Each row is a point on a landscape with many valleys, with its height.
A ball rolls from a point to the lowest of its 4 nearest points, and stops where none of them is lower. Distance is the straight distance between rows; heights are no part of it.
Raz: [138 112 149  83 150 113 107 129 130]  h=200
kor: [126 193 117 109 137 134 137 120 141]  h=169
kap: [118 161 136 204 114 142 145 121 116]  h=264
nol: [ 99 113  87  63 184 152 119 164 159]  h=296
puvi: [170 128 146 136 108 102 119 129 117]  h=527
Netek: [131 127 156 154 120 128 119 117 115]  h=311
rolo: [187 157 118 168  82 108 161 141 128]  h=663
Kezev: [130 100 129  57 167 120 111 143 143]  h=215
Zigip: [127  80 160 122 121 115  93 109 102]  h=273
zafu: [132 192 133 195 111 138 159 119 133]  h=236
bedo: [137 154  96  38 155 102 126 140 157]  h=130
Lipug: [103 117 144 118 148 154 114 122 115]  h=238
Rif: [167 151 119 195  85 117 159 144 125]  h=440
goko: [129  72 111 221  41 117 156 120 116]  h=247
zuz: [125 205 130 154 128 144 145 120 133]  h=319
Nes: [153 170 136 119 122 116 135 121 126]  h=479
zusu: [165 165 134 159 106 115 146 130 129]  h=644
Vog: [122  61 114 223  56 114 147 101 101]  h=170
Fudi: [101 117 111  71 179 151 118 146 153]  h=267
soz: [127 147 142 172 114 132 137 120 119]  h=92
Ripat: [118 134  89  44 176 133 128 152 166]  h=229
zege: [109 109 129 233  83 131 137 101 112]  h=587
Tene: [ 96 134 147 134 152 158 125 115 122]  h=494
gemo: [148 109 139 196  81 118 136 119 104]  h=628
Malip: [103 128 132 104 157 154 124 129 130]  h=255
nerif: [136  95 140 193  89 109 128 113 102]  h=593
volos: [171 105 121 201  55 114 162 149 120]  h=862
fodur: [149 116 136  64 155 109 113 134 144]  h=219
Zot: [125  69 163  69 155 113  96 138 132]  h=257
Diti: [157 177 129 206  96 128 158 136 128]  h=185
muv: [138 162 134 102 136 124 135 126 130]  h=391
bavig: [119 116 128  67 163 137 119 143 144]  h=213
femun: [143 137 140 175 102 130 129 128 110]  h=295
Mated: [183 165 129 128  98  98 139 131 125]  h=562
sos: [132 108 154 114 128 120 103 129 119]  h=212
tolu: [138  98 128 217  68 122 149 119 105]  h=502
punus: [114 175 131 124 147 149 134 124 131]  h=392
kisoz: [ 88 112 156 160 133 142 113  98 103]  h=395
Toz: [157  98 155 128 105 107 112 120 111]  h=451
fimen: [ 94 108 148 193 107 137 118  88 102]  h=536
zod: [136 104 159 157 112 119 109 112 104]  h=362
vose: [154 117 152 150 107 113 127 123 107]  h=462
tuve: [129 138 131  88 152 133 115 135 141]  h=223
futes: [156 142 136 194  92 118 145 128 114]  h=505
nufe: [ 93 120  86  81 181 166 120 150 158]  h=147
zad: [166 108 133 188  73 109 134 131 106]  h=714
ris: [110  98 155 127 137 138 106 111 104]  h=214
teg: [121 167 125  89 149 141 139 130 142]  h=279
ponap: [ 96 171  73  69 170 156 134 143 160]  h=320
tobo: [114 156 141 145 140 154 126 116 127]  h=556
kati: [138 179 116  70 141 109 132 130 149]  h=137
repef: [101 148  55  43 172 129 130 156 168]  h=211
retu: [111 148  66  40 168 110 139 149 175]  h=183
Vadeg: [142  70 139 189  67 106 122 113  93]  h=498
gek: [105 107 144  98 160 148 109 127 126]  h=99
led: [ 90 147  38  54 184 148 126 159 170]  h=258
zus: [107  72 141  71 170 135 105 137 134]  h=269
kul: [101 140  92  69 178 158 128 142 152]  h=323
buv: [120 147 140 110 148 142 121 126 126]  h=337
Nirun: [113 148 106  61 163 140 124 139 150]  h=297
verul: [117  72 109 239  52 117 149 108 105]  h=90
navi: [106 124 157 186 112 137 126 103 105]  h=546
Fik: [130 113 139  86 151 131 114 134 130]  h=167
mabe: [135  93 148  69 158 106 106 138 137]  h=235
Vetat: [106  89 155  99 145 127  99 124 117]  h=158
sagum: [158 163 125  71 133  94 130 130 144]  h=70
Lapi: [ 95  92 130 228  73 124 134  93 101]  h=603
kura: [139 131 124  58 155 119 114 140 145]  h=165
Tobi: [142  67 116 208  55 108 146 122 102]  h=330
ruda: [135 171 136 187 114 136 149 122 130]  h=237
Lomo: [101 190  99  79 160 144 139 128 153]  h=436
Beg: [ 84  88 127  95 170 163 111 129 126]  h=218
Lal: [143 132 110  34 163 103 126 144 160]  h=72
tis: [ 81 122 123  96 182 171 119 135 142]  h=455
Lib: [165 152 136 108 123 106 126 127 132]  h=504
Palo: [141 150 143 144 121 126 126 125 119]  h=333
dof: [163 138 143 156 103 114 136 130 108]  h=482
gisa: [144 140 142 101 134 120 122 128 123]  h=453
nif: [144 129 129 219  86 129 156 132 117]  h=585
Dakat: [100  77 125  77 174 146 107 143 139]  h=280

For each start below, name the point where the ball stops.
Toz => gek
nif => Diti
Mated => soz
Tobi => verul
rolo => Diti
futes => soz
Nirun => kura
Lib => kor
ris => gek
Zot => gek
ponap => Lal
led => Lal
Raz => gek
